A landscape with many peaks, sampled at points; each row gives a point and its height.
From any point a climber steps to the highest of the 2 points nearest to it. It stops when none of these is higher. Distance is the straight distance between rows; heights are no part of it.
q_941 height 514: [  3 -11   2   4 -29  -8 -10  -2  18   0  -2 -15  -3 -38  29   9  -6   4
 -13  13  -6  -1  -4   6  10   3  10 -28 -19   9  -7   3  -3   3  11   5
  -4  14   4 -13   1  13   6 -11  10  11]
q_964 height 553: [  0  20  13   8 -14   7   6   1 -11  19 -14 -12   1  28  -8 -24   3   7
  -8  11  -3 -20 -15 -17 -12  -8  -3   8  -2   9  -7  16  15 -12  19 -16
   2  -7  -2 -12   7  -9  -2  -3 -14  -6]
q_46 height 634: [ -2 -13   9  24 -19 -14   9  14  10   4  -6  -2 -10  -3   0  -7  -7   7
 -15   9  10  17  -9  -2  -3 -12   4   4  10  -2   6  17  -9  -5   3   3
   7 -11   3   2   8  10   3   4  -9  -1]
q_709 height 527: [  6  11  13 -15   8  14  -7  -1 -20   7  14  10  11  10 -16   1   5 -12
  -2   3  -3  12  16   8   5   9   0   2  -3 -14  14 -13   8   6 -12   5
 -17  -1   3   2 -22  -5 -14  -8  -8  14]
q_457 height 529: [  9   3   7   3   0  -6  22  -2  -1  -6  -5 -16 -10   6   5   2   9  -5
  24   0   7   8   5 -15  -4 -13  24  19  -8 -11  -6 -12  12   9  -3  10
   5  -9  -2   6  -5 -14  24  -3   6  -9]
q_507 height 357: [  4  -3  -5 -15 -17   8   2   6 -10  -3  -3  13   2  -4 -15  13 -12  -5
  10   9   8  18  33 -11   6  12  16  10   4  -8 -25 -10  18  -5  -3 -13
 -19  13   3 -13  -6  13   5   1   1  -9]
q_37 height 633: [ -2   6  -1   7 -12 -14   8  -3  19 -18  -2   4   5  -4  11  -1 -11   9
  -8  -7   2 -27 -19  11 -12 -10  -1 -10 -17  -1 -10  11 -14 -21   0 -14
  -8   6   6   8  -2   3   8  19  10   2]
q_983 height 337: [  7   0 -17 -22 -18  12  -7  -7  -3 -10  -4   8   8  -6   0   1 -19  -4
  -3  -3  -8   1  -3  -6  12 -15   2 -10 -13   0 -28  11  17 -10  -1  -3
  -4  12   4   5 -10  -6  -7   4  -3   4]
q_475 height 93: [ 11 -10  -4 -11 -10   1  -6  10 -14   9   6   0   2  -7  12 -10   7   5
  -9  -4  -6  28  -1  11  -8  -2   0 -24  10   0   8  21   6   9  -2  22
  -9 -13   4 -11   0   1 -12  -1 -22  26]
q_541 height 458: [-12  -5  23  -8 -13  -2   2  12  -2   9  -3 -11  -9 -14   3  24 -17   2
 -15  -3   4   3   1   3   0   8   9  -4   1   3  -1  -1   6   1   7   7
   7   7  10  -5   4  28   0   5  -3  -4]
q_638 height 625: [  6  -5  -9   7   3 -17   4   3  11  -5 -13  -2 -11   2  20  -5   9   1
   2   4   9  -8  -7  -7  -7   3   3   1  23   4  -8   7  -9 -17   6   0
 -12 -14  -1  -9  11   3  13   8  -2 -15]
q_402 height 339: [ 14  -1   0   4  32   9  -9  -6  -7  -6  18 -16   5 -23  20   0   7 -13
   0  18 -25 -14 -13  -8 -12  -4   1 -17  -3  15  13 -13  15   7   4   4
   3  21  16  10   4  -3 -12 -10   0  12]
q_627 height 436: [ -9   2   7  -3  -6   0   5  13  -4  -4 -14  17   9  10 -35   1  -1   0
   0  -9   9   2  13 -10  -7   9   0  13  18  -8 -12   5  -6 -11  -6  -7
   8  -5  -5  -2  13  16   4  16  -9 -16]
q_768 height 291: [  5   2   6 -25   6  18 -13  -3 -10  -7   3 -11  24 -18  -3  15  -1  -9
 -10 -11 -17 -25  -8   6 -11   5   4  -9   0   0   7 -13   3  -3  -4   3
  -5   0  19  -4   2  29   0  14 -11  18]
q_429 height 292: [-19 -20 -15   2   5 -11   6  -5   7  -1 -21  -6 -15 -17  16   2   4   6
   3 -24   8 -10  -7  16 -11  -1   4 -15  18  11   2  15 -22 -13  -4   2
  18  -8  -5   8  19   5   7   6  14  -5]
q_600 height 410: [ -8  -6 -12  -7  -1   4  -4  11   9 -14 -15  24  -9  -7 -25   0  10   4
  18 -19  19   2  27   0 -15  10   6   1  20 -19 -11  -4 -18 -12  -3  -4
  11  -7 -21  -3  17   4  11  11  -1 -24]
q_534 height 392: [ 14  -5 -16  -9   0 -13  -8  -2   1   5 -17   3   2  -4  -9   6  -5  -4
 -17  -2   1  12   3  -5  18   8  -6   0   4  -8  -7   1  -3 -10   1  24
   2  -5   4 -11   5   6 -10  -8  -3  -3]
q_779 height 154: [  1 -13  -1  34  -1   0   2   3   3  12   4 -23  -4  10  10 -12   9   2
  13  13 -10  20  -3 -15  -9  -1  -8   5  -5  18  -4   3  -2  27  -1   9
   3  -4 -12  21   4 -31   2  -7   9  16]
q_322 height 681: [ -4  -3   4  29 -10 -13  16   7   9  10 -11 -12 -11   7  16  -7   4   4
  -9   4   9   3  -5 -10  -6  -2 -13   6   3  11  -4  -3  -4  -8  -1   9
  -6  -8  -2  -2   0  -7   7  -1   7  -8]
q_238 height 318: [ -4 -10 -19 -20 -11  25  -2 -11  -5 -18 -11   8  11 -12 -22   1 -12  -2
   5 -18  -2 -21  -1  -2   0 -21   6  -4  -4  -3 -15   8  -1  -6  -6 -18
  11  11  -2  18  -2  -5   2  10  -4  -5]
q_577 height 371: [  7  -7  -4   5   1   4 -21  17  -3  17   4   5   6  17   2 -14   8   7
  -9   4 -32   2  -4  15   5   3 -20 -19   6  10  16   8 -12  25  14 -10
  19  -6 -19  -9  -7 -11 -11  -8  -6  20]
q_816 height 573: [  8  -3  -1   6   1 -11   9  15  -3  -7 -11   7  -4  13   8  -4  14   4
  23   1   5   6  14 -22   1  11  10  15  15  -5 -13 -10  -2  -1   0  -5
  -6 -19  -3 -22   5   7  26   1   3 -12]
q_849 height 501: [ -6  -6  16  16  -8   3   0   6  19  18   2   7  -6 -10   3   0   6   9
 -12  16  13  -9  12   8  -8  -7  -3  -8   3  -2   7 -18 -17   4   0 -20
  10   7  -7   0 -12  11  21 -19  13 -10]
q_260 height 107: [  5  -3 -15 -18   7   8  -3  -3 -18  -1  11   2  -2   1  27  -8   9  -5
   4  -7  -8  21  -3  13   5   2 -18 -23   3  11   6   6  16  -2  -1  14
  -5  -4  10  -2 -13 -16 -25  -6 -10  26]
q_379 height 288: [ -7  -1 -16  -6   8  10  -2   3 -11  -7   7  17   7  -6  -8  10  15 -11
  26 -15   2   4  16   0   8  18 -19  20   2  -1   4 -23  -4  -1  -5  -4
   9   3 -11   4   1   6  -7 -10   4   1]
q_344 height 210: [  0   5 -15  -9  -6 -20  -3 -23  17 -11  15  -6  10 -20  -1  22 -11 -11
   3  -5   5   1   0  31   1  15   5  -6  -4 -11   1   1 -23 -17  -9  17
 -10   5   0   3   8  22  -3   7  14  -2]
q_381 height 581: [-18  -5  18 -13  14  -2  -4   9  -7  -2  -5   5 -22   6  14 -13  -5  11
 -12  -1   4 -13 -12  18   1  -6  15 -10  20  -5  20  14  -3 -15  14 -15
  -1  -7   0  -5   0   7  -3   1 -15 -15]
q_853 height 502: [ -9   5  28  -4  -6   0  17  -3  -4  14  -6 -26 -25   9  -3   7   1   9
  10   0  11  -3   2 -14  -2  -6  36  16 -15   4  -9 -10  21  11   9   8
   3  -7  -1  -6  10  -4  15 -12  -4 -25]
q_815 height 359: [ 13 -11   4   7  25  14  -5 -10   0  -6  17 -25  -1 -12   7  -3   4 -14
  11  20 -12  -2  -5 -11 -16 -12  17  -2  13  12  16  -3  13  21  -3  -3
   9  13   9  22   9  -6   1  -2  -9  -1]
q_455 height 528: [-11  -2  15   6   3  -9  15  19  -2 -26 -18  26  -4   6  11 -17   7   6
  10  -9  13  10   7 -21  19   7   7  19  16  -5 -12  -4   6 -17  -6 -12
 -12  -3  -2 -24   2   3  13  14   3 -14]
q_488 height 551: [ 13  -4 -11  12 -17  -6  -6  -9  20  -5 -11 -14   5 -25  22   2  -3   1
 -15   8  -8 -16 -15  -7   2   1   2  -8  -8   6  -6   0  -5 -13  13   9
 -11   7   9 -12   4   6   6   4  -1  -4]
q_666 height 478: [  4  22  -1 -12  -4  -1   1  -7   8 -10   4   3  25   4 -26   6  -3 -21
 -19  -8  -1  -7  -5  -5   9   4  -3  19  -7 -16 -10  -8   9 -18 -15  16
 -13  -1   3  -6  -3  18 -12  19  -3   1]
q_149 height 166: [  9   1  -7  33  22  -3   0 -16  11  19   7 -28   7   1   3  -6   7  -5
   4  18 -10   4   3 -11 -16   6 -12  11   3  12   7  -7  -5  20  -7   8
  -3  11  -5  24   7 -26  -1  -8  16  10]
q_932 height 591: [  5  -8   6  15   2 -10   6   3   2   0   4   5  -8   8  -7 -11  -1   0
  -1   3   8  28  -5  14  12  -8  -1   6   8 -10  27  15  -9  10  -8  16
   8 -19   0   6  -4  -2 -10  -2 -10   5]
q_483 height 228: [  4  -5 -15 -23   1 -12  -6  -4  -2  -5  -1  -8  10 -21   0  23  -9  -6
  -4 -21  -2  -4   1   8  -1  20  11   0   4 -13  -5   5 -18  -7  -7  15
  -1  -7  14  -9  20  33  -8  16   0   5]
q_195 height 346: [  3  -4 -10  10  16  10 -25   1   9  19  12  -4   4   5  -2  -5   8  -2
  -6  15 -26   4   1   4   0  -1 -12 -17   3  13  11   7  -3  39   8 -11
  25   8 -24  10   2 -16  -3 -21   1  11]
q_403 height 361: [ 12   4 -16 -20  -1  13  -2  -1 -12  -5  -9   6   7   5 -16  -7  -6 -11
 -11 -12  -4  11  -1  -8  17  -6  -3  -2   5  -3  -6   9  12 -12   0  11
  -5  -7   6 -13  -2  -7 -21   6 -15   1]
q_730 height 483: [-20  -1  11  -8 -13  -8  -1   1   4   6 -10   1   3 -14 -15  16 -22  -3
 -18 -16   3 -13  -1  19  -3   7  10 -13  -4  -6   0   7 -18 -19   0  -6
   6  -1   2   5   6  26  -2   9   4  -4]
q_917 height 579: [  4 -13 -20  19  -5  -7   1  13  -6   5   1  -6  -5  20   8 -14   5  -3
  11  -9 -14  21  -2   5  11   4 -23   0  16  14  11  16  -5  17   7   6
  11 -14 -12  -1  -1 -28 -15  11  -2  12]
q_629 height 411: [  3  -5   5 -18 -14  -3   1  14 -18  -1  -7  12   4  -2  14   4  12  -1
   9   8  -2  10  -2 -24   4   7   0  -9 -16   5 -38 -12  24   4   2   4
   3  -3   0 -20  -6   5  16 -13   3  18]
q_505 height 519: [ -3   7  17  13   9  -6  18 -12   5  12   2  -9   1  -7   9   7   4  -3
   3   9   1  10  11  -4   1   1   1  15 -16  -9   4 -18  -2   5  -3  13
 -23   4   3  18 -19 -11   7 -12  30   1]
q_713 height 36: [ -6 -23  -7   7 -15   5  -4  21 -10 -16 -14  10   0  -9  -1 -19   1   4
  -9   5  10   3  -1 -21  20  -8  -2  -3  20  16 -13   9   3   0   2 -13
 -12   9   8  -8   7   1  -2   4  -9  -9]
q_738 height 565: [  5  22   4   9   4  -5   7   2  21 -10  13  18  19  12 -21   0  -8   6
  -8  -5   0 -31  -3 -10 -14 -12 -13   2 -32 -11  -6 -11 -14  -6 -12 -11
   9   9   3  11  -4  -9  16   5  10  -4]
q_804 height 578: [  8   8   0  -8  22  13  -4  -5 -19  11   6  10  13   9 -12   1  11  -9
  20   4 -15  12  17  -7  16  14  -4  19  -9 -12   7 -17  -2  18   2   4
 -11  -1 -11  13 -15 -20  -8 -15  11  17]
q_580 height 179: [  3   4  -9  26  10  -4   1 -21  21  18   8 -14   2   2 -11   6  -7   3
  -9   8   8  14   0  13 -17   0 -17   5  -3   7  13  -3 -10  12 -17  22
   2   8   1  21   0  -6  -6  -7  14   2]
q_301 height 360: [-11  12  -2  -4  12  -7  10  -4   1  -6   9  23 -20  33  -5  -9 -16  13
   9  -9  16   9   0  17   8  -9   3   7  -6 -12  10  18  -6 -10  -3  -8
  -1 -12  -4   2 -13 -25 -10   2   1 -10]
q_979 height 516: [  1  17   6   4 -11  -9   4  -2  10  -8  12 -19  15  -4  -1  13 -14 -16
 -13   3  -4   4 -13  11   3   7   8   6  -3 -14   7  -5   6 -13  -5  22
 -17   3  10  -6  -4  17  -9  24 -11   4]
q_972 height 454: [ 10  20  16   2   6  -5 -14 -15  16  20  -4  -6   3   1  -9   3  -8   6
 -25  23   1 -26  -7  12  -6   5  11   5  -4 -18  11  -5  -3 -14  12  -8
  -9   6  -1  -8  -4   6   0  -7 -10 -18]
q_383 height 526: [  4  -4 -11  14 -13  -1  13  16 -13 -16  -3  16   3  19   0 -15   5  -6
  28  -8  -4  12   1  -8  17   2 -13  15  13   9  -4  16   4   8   0 -17
   6 -12  -7  -6  -7 -19  -4  19  -6   8]
q_851 height 491: [-13   6  -1   7   3  -2  20  10 -13 -17 -16  16   7  19   1 -15   6  -3
  33 -21   0  11  18 -21  18   7  -8  27  17  11 -13   4  11 -10  -4 -15
  -7  -5 -12 -20   4  -9   2  14   8  -1]
q_217 height 636: [  2  -4  18   9  10  -5   1   6 -10  13  -3   0   0  19  -1  -8   8  -2
  10   4 -21  14   2  -2  20   7   1  15 -10  -7  17  -5  -2  30  10   6
   5  -8 -19   7 -13 -21  -3 -17   8  16]
q_784 height 588: [ -1  13   7   9  -7  -3   4  -1   3   8  -3  -6 -15  10   4 -12  -7  19
 -13  11   1 -20 -19   0 -17 -22  11   3  -6 -11   5  18   2 -14  18 -20
  -2  -4   3   5   0  -8   4   1  -8 -13]
q_485 height 382: [-11  13 -15   3  19  -7   3 -12  11  -8  10  18  -9  21 -16  -1  -4   2
   6 -15  20  12  12   9   8   6 -10  21 -12 -12   4  -7 -14 -10 -11  13
 -10  -8  -8   1  -8 -21 -12  -5  14 -13]
q_871 height 490: [ -3   2  22  -9 -11  21 -13  15 -14  18   4   8  14   1 -21  -5  -7   2
 -23  14   2  13  -2   4   2  -4   6  -3   1 -11  -1  -1  14   3   0  -7
  -6   3   1  -1 -12   4 -12  -4 -17  10]
q_943 height 598: [ 10  19   7   7 -10 -18  19  -4  18 -17  13   9  17  -1  -8   2 -21  16
  -8 -12  -8 -32 -20   5 -23 -13  -7 -14 -44  -3  -1   9  -9  -9  -3  -6
   4   8  19  12   6  -2  13  14  12  13]
q_544 height 63: [-19 -19  12  -9  -2   5  -6  24 -27  -5  -4   7  -7   0   7  -5   5   5
  -5  -3   3  25  -3 -16  13  12  -5 -18  12  27  -4  11  18  16  10   0
   2   0  11 -17   8   2 -16   3 -14  10]
q_656 height 323: [  5  -4 -11  -2  12  14 -16   0  -2   5   3   4   4  11  -5  -1   3   3
   4   5 -17 -15   7  -6   0  -7 -19  -9  -3   8  -1 -10  -5  17   3 -16
  24  16 -12  15  -3 -21   3 -13  -1  -2]
q_353 height 194: [  3   0 -10  18  10 -22   1 -21  23  -4  16   4   3 -10  -5  11   3  -6
  -7   0  15  16   2  24   0   9  -9   4   0  -8  16  -3 -20   0 -21  23
  -2  -1  -6  10   7  19   1  -8  19  -1]
q_906 height 329: [ -4  11   0  -1  -8  -5   3   1  16 -24  22  34   3  13 -17   0 -11  -1
   7   3  25   4   5   9  -1   1   3  16 -11 -18 -15  12  -9 -18 -16 -16
 -21   0  -1   3 -12  -5   3  16   7  -2]
q_535 height 426: [ 14   4  -4   7  12  -2 -18 -15  12  26  -6  -4   6   1 -12  -5   0  -3
 -28  17  -1  -1  -1   5   0   8  -8  -1  10  -5  14   6 -10  -3  -2  10
  -7  -7  -3  -5   3   7  -9 -10  -7  -2]
q_255 height 618: [ -9   5  19  -4 -11   2   1  -3 -11  15   6 -13 -17  -3  15  -6 -12  13
 -16   8  -3 -15 -14  19 -14 -19  10 -15  -4   4  20  21   3 -12  21 -20
  -1   1  13   3  -4   7  -7  -5  -7   1]
q_824 height 358: [ -9   3  -6 -21  11  11  -6 -14  -5   5 -10   1  -2  -6 -20  17  -2  -3
   7 -13   1 -15   7   7 -14   5   6   4  10 -12  -1  -7  -1  -7   5   4
  16   2 -10  11  10  15   1  -3  -4 -23]
q_443 height 384: [ 10   1  22   9  16   3   0  -5  -1  -2  15 -33 -13 -10  17   2  16   0
  12  18 -12 -12 -17 -19 -18   1  27   5 -14  13   6  -8  23  31   2  10
   4   0  17   7  18   3   6  -3  -8   2]
q_898 height 593: [  9  11 -12  13 -13  -8  -5 -18  16 -16  -9 -17  11 -20  21  -3 -11   4
  -5   9  -8 -34 -24   3 -13  -1   9  -8  -7  -5  -4  14  -9 -22  13 -12
 -21  12  10   2   1  -3   0  24  -3  -3]
q_901 height 311: [  3   0 -13   2  -8  -2   8  -1   0 -14  10  26   6   5  -4   6   7  -7
  15  -3  12  -4  11   0   0   2 -18   5  -3  -5 -11  -5 -14 -12 -13 -13
  -5  -3   0   8 -10   0   7   0   9   2]
q_515 height 545: [-16   1  17   1   9  10 -11  15  -2   7  -4   5  -5   7  -1 -16  -4   9
 -21  -3  -9 -20 -11  23   0 -19   3 -14  10   3  38   5 -22  -3   8 -14
  10 -15  -5  -2  -1   8  -7  -5 -14   5]
q_482 height 131: [  8  -3  -4  13  -4 -19   9 -12   2  -4  13  -4 -17  -1  31   1  -6   4
   2   8   0   9 -12  15  -8  -8 -13 -14 -13  13   7  10   2   1  -3   5
  -4   7  17  13  -9  -4  -2  -8  18  12]
q_725 height 494: [-15  11  40  12  -3   7  14   3 -13  26  -5 -28  -9  17  -9  -6   4   3
  -3  13   1  -5 -10 -12 -10  -5  18  18 -11   5   5  -4  18   8  15  -7
   3  -5  -4  11   3 -12   4 -12   1  -8]
q_751 height 338: [  3   7 -15 -17  15  11  -5 -17 -10   5  -5  -8  -2   1   3  12  10  -3
  15   3  -7 -19   8  -8  -4  -4  -2   1   4   7  -2 -13   6  -1   5  -4
  16   5  -6   7   3  -6   5 -19   3 -15]
q_42 height 582: [  1  -2   6   9   9  -2   2   8 -11  14   3 -15  -6  21   7 -10  11  -4
   6  -7 -13  21   2  11  12   3  -2   3  14   0  27   4  -3  25   2  18
  12 -18 -12  -7  -1 -19 -10  -4 -11  12]
q_234 height 49: [ -6 -27  -6   6 -10  -4 -11  21  -9  -1 -16   6   7  -3  -3  -6   6   2
 -17   9   8  32   7 -26   7  18 -14 -11  19  25 -11   5   0   6   3   6
  -9   3   9 -11  14   8 -15   4  -5   8]
q_955 height 142: [ 18  -3  -7  22  -2 -17  10  -2   6   8  10  -3 -12  15  17 -11   2   9
  14  10  -9  11   1  -2 -11  -7 -18  -6 -12   7   7  10  -9  24  -6   4
  11   0   1  15  -3 -21   9 -11  10  17]
q_726 height 328: [-16  -4 -10  -3  17   5   6  -9  -3 -15   4  -1 -24   9  18  -5 -11  15
  17 -11  10 -13   0   8  -3 -22  -3  -9   4  10   9   4   3   4   4 -16
  15  11  -3  22  -9 -27   1  -4   1 -17]
q_837 height 281: [  0  -9 -17 -17   4  14 -12   1 -15  -5  -2  30  -3 -16  -7   7   9   2
  26  -8   3 -10  25   5  18  12 -16  -2  10   0   2 -11 -11   4   5 -25
  15   6 -14  -5  -5   1   3 -16  -2  -9]
q_297 height 532: [ -6   4   5   8 -10   4   9   5  23   8  10  11   4   9  -2   0  -2  19
  -8  -3  12 -23  12   2 -14  -7 -23 -12 -18  -7  -6 -18 -23  -3  -6 -18
   5   7   4  -1 -15   1  18   3  15  -6]
q_125 height 503: [  4   8  16  20   5 -16  26 -12  14  -3   7 -22  -9  -5  14   3  10   1
   8   2   7  -1   1  -3 -12 -13  13   3 -16 -10   8 -16   0   2  -7  17
   8   3  -2  11  -6 -17  19  -9  21  -8]
q_103 height 381: [ 10  -7  -3 -14 -13  14  -4   8 -12   6  -5   9   9   5  -5  -1  11  -3
  18  18   0   8  18 -26  -2  10   9   4   1   6 -38 -15  18   5   0 -10
 -16   9  -1 -19  -4   4  19  -8   2   4]
q_107 height 310: [-18 -14 -12  -1  -2  -3  13  -3   6  -6  -2  -1 -22  -4  22  -1   3  18
  13 -24  17 -12   7  14  -7 -16 -10 -25   4  10   1   5 -19  -2  -1 -11
  25   2  -6  14   1 -10  16  -1  18  -6]
q_989 height 345: [-14  -4  11   1   7   3   7  -6  -5   5  -3   5 -25  14   5  -4  -9  11
   5   1  13   8   3   4  10 -17  12  10  -3  -3   9   5   9   1   5  -9
   7   1  -6   3 -16 -22  -1 -14   0 -21]
q_643 height 477: [ 10  11  14  11  -3 -10   0 -16  23  21   0  -8  -5  -8  -1   5   6   9
  -8  18  11 -15   7   6 -15   0  19   1  -2 -18   2  -7  -3   0   3 -11
   4   5  -7  -4  -3   2  23 -17   4 -21]
q_93 height 342: [ -5   8  -3 -12 -15   4  -1  -3   6 -10   3  23   2   5 -21   3 -22  -3
   8   0  13   1  17   2   6  -7  16  10   1 -14 -22  12   6 -23  -2 -26
 -15   8  -6  -2  -9   8  -1  15  -2 -14]
q_193 height 312: [-12   1 -11 -15  12  20  -8  -5   0 -27   5  -7  12 -16   0   0 -11 -14
  -7 -12   0  -6  -6   1  11   2   4   8  19   0   1  -7  14 -21  -3   1
 -20  13  10  -3   4  18 -15  33 -12  -9]
q_69 height 434: [  2   0  18   1  -7  -4  -3  10   2   7  -2 -15  -7 -10   8   8  -4  -1
 -10  10  -2   5 -19  -1 -10  -2  11  -2  -7   9  11  -6  10  18   6  15
  13  -3  12   0   7  23   6  -7  -4  18]
q_203 height 431: [  0   7   3  -3 -14  20  -7  25 -19   9   4  19  20  21 -25 -12   5   1
   4  -8 -14  -1   8   8  14   3 -15  -7   9   5   1  10   0  13   4 -29
  12  -3 -15 -10 -10 -13  -9  14 -15  10]
q_156 height 406: [  2  10 -20  -2  -1  -6  14 -10   2   4  -3   8  -4  11 -16  15  -7  -8
   7  -8  16  19  25   2   8   8  -6  19 -11  -8 -11 -10   1 -17 -12  19
 -19  -4  -2  -3  -8  -5  -9  -6  17  -9]
q_634 height 520: [-17   9  30  22 -19   9   9  15  -3  24 -16  -7   4  20 -15 -17   3  13
 -13  11   6  -3  -4 -22  -3  -7  -1  16  -8  12 -16  -2  11  -4   6 -17
  -7   6  -9  -7   6 -11  12  -6   4 -11]
q_324 height 271: [  0 -11 -27   6  10 -16   3 -10  20 -21  -3  -4   3 -22  13   5  13  -4
   8 -17   5   0 -11  10  -2  -5  -6  -7  13   3   5   3 -23  -7 -14  17
  13  -8  -4  13  19  10  12   5  12   4]
q_607 height 78: [  5 -20 -10 -12   1   5  -5  17 -20  -8   3  -4  -1  -5  20   1  13  -2
  11  -7  -2  27  -6 -11   3  12 -10 -13  16  18  -8  15  12  22   1  18
  -1 -15  17 -17  15   4 -10   8 -13  23]
q_502 height 408: [  2  -4  23  -1   8  -3  -7  -5   8  10   7 -23 -22 -12  10   8  12   3
  -7  17   0   7 -10 -11   0   2  26   7 -18   5   3  -8  21  38  -1  19
   8   1   1  -5  11  11   9 -20  -2   2]
q_340 height 121: [ 12   6   3  -8   5  -1   8  -8 -18 -12  28   4  -3  -2  17  -2  -8  -5
   2  -2  -9   9 -10  20  -2 -10 -12 -24 -21   6  15   2  13  -1  -7   6
  -8   7  21  13 -18  -6 -19  -1   5  23]
q_498 height 293: [ -8   1   5 -12  -4  24 -13   1  -2 -13  -5 -19  15 -18   1   1  -9  -9
 -13  -2  -9 -19 -18  -8   3   0   7   3   8   9 -11  -5  19  -4   5  -3
 -14  19  16  -9   7  23  -3  23 -13  -4]
q_961 height 554: [  3   2   8  13   7 -10   4 -12   7   6   6 -17   0  -4  10   7  -2 -11
  -7  16   1   9  -4   2   0  10   7  19   3  -6   8  -8   5  -2  -1  15
 -29   4  11   0 -10   1  -3   5   3  -5]
q_418 height 386: [  0   6 -22 -19  14  -1  -3  -1  16  -4 -21   1 -10  -1 -14  10   9   3
  18 -19   9  -7  12   4 -24  10  17   5  17 -18 -11  -1  -8 -18  -2  12
   7  -7 -18  -1  30  12  12   9   6 -24]
q_338 height 300: [ -6 -14 -14 -15   0  22 -14  -6 -12 -23   2  29   5 -27 -22   7   1  -2
  15 -15   2 -25   7   3  11  -5  -8  -7  -4   1   5  -5 -16   3  -3 -28
  18  10  -6  12  -6  -3   3  -3  -6   3]
q_451 height 512: [-26   7   8   1   1  12  -2   4  -1  12  -2  -1   1   9 -14  -1 -12   3
 -17 -12   5 -19  -8  18 -10  -8 -13 -13  11   7  10   4 -14 -12   3 -12
   8  -2  -6   9  -2   8  -7  13  -2  -2]
q_573 height 315: [ 17   5   3 -26  22  13 -16  -7 -13  -4  14 -12  12 -16   7  13   7  -9
  -5   8 -17  -5  -7  -2  -3   3   6  -7  -4  -3   7 -22  20   6  -1  14
   0  12  14   1  -3  10 -10  -6 -11  15]
q_415 height 482: [ 13  -5   8 -21 -15 -13  -6  -1   0  -1  10  -1  -9 -21  24  16  -7   1
  -2  17  -5  10   0   3  16   7  21 -10 -19  -8 -10  -4  12   9   7   7
   1  12   9 -11  -6  18   9 -18  -2   7]
q_194 height 437: [ -6  22 -10  -5   8  -2  14  -5  -5   5  -2   7  19  15 -17   6  10 -21
   0 -14   3   2   8  -8   9  14 -16  32  -9 -10  -4 -20   6 -14 -10  18
 -19  -8  -4  -1  -4   4 -18   1  19   5]
q_820 height 335: [ -1   1 -13   1   8  18  -4  -8  -1 -17   3  -8  13  -1   0  -9  -4 -13
 -14 -10  -3   1 -12  -1  10 -10 -13   2   5   8   4  -3  11 -15  -8  12
 -12   5  10   6  -5  -2 -22  16 -11   5]
q_640 height 400: [  6  -3  -7   6   1   0 -14  15  -3  16  -3  20   4  27 -10  -9   2   5
  -5   6 -17 -10   7   8  15   7 -22  -2  11  -1   5   8 -24  11  12 -23
  10 -11 -18 -11  -7  -8  -5  -4  -6  -3]
q_94 height 460: [ -6   2  14  -3 -10  18   0  16 -17   9  -4  14  16  14 -35  -6  -1  -4
  -1  -3   5  12  14  -6   9   7  -5   9  17  -2   4   5   6   3  -6 -13
   0  -4  -5  -7  -3   6  -9  14 -16   0]
q_705 height 248: [ 11 -10 -25  -4  -7 -26  11  -6  10 -11 -16 -16   2 -18  13  17   1  -3
  -2 -23   1  -1 -10   1  -2   8   4  -3   2  -1 -12   8 -12 -17  -5  25
   3 -13   9  -5  25  15   5  12   7   4]
q_762 height 448: [ 13 -14  -5 -28   4 -12 -19  -6  -4   1   4   9  -6 -18  19  11  14   3
   5  17  -5  14  -1 -16   9   7  15 -14 -19  -4 -24  -9  22  20   5  13
   2  -6  -3 -23   3   9  12 -29  -5  10]

Where does a climber stop that starts at each point below?
q_238 => q_37
q_379 => q_37
q_260 => q_961
q_324 => q_961
q_768 => q_255
q_498 => q_37

Call two points neighbours if one is among the 2 nearest of the other. Go from one point of each pair to the other, from neighbour to neighbour, staying as high as possible. Name the lowest point that can't be avoided.
q_217 / q_322 => q_42
q_457 / q_255 => q_725
q_457 / q_37 => q_768
q_961 / q_457 => q_125
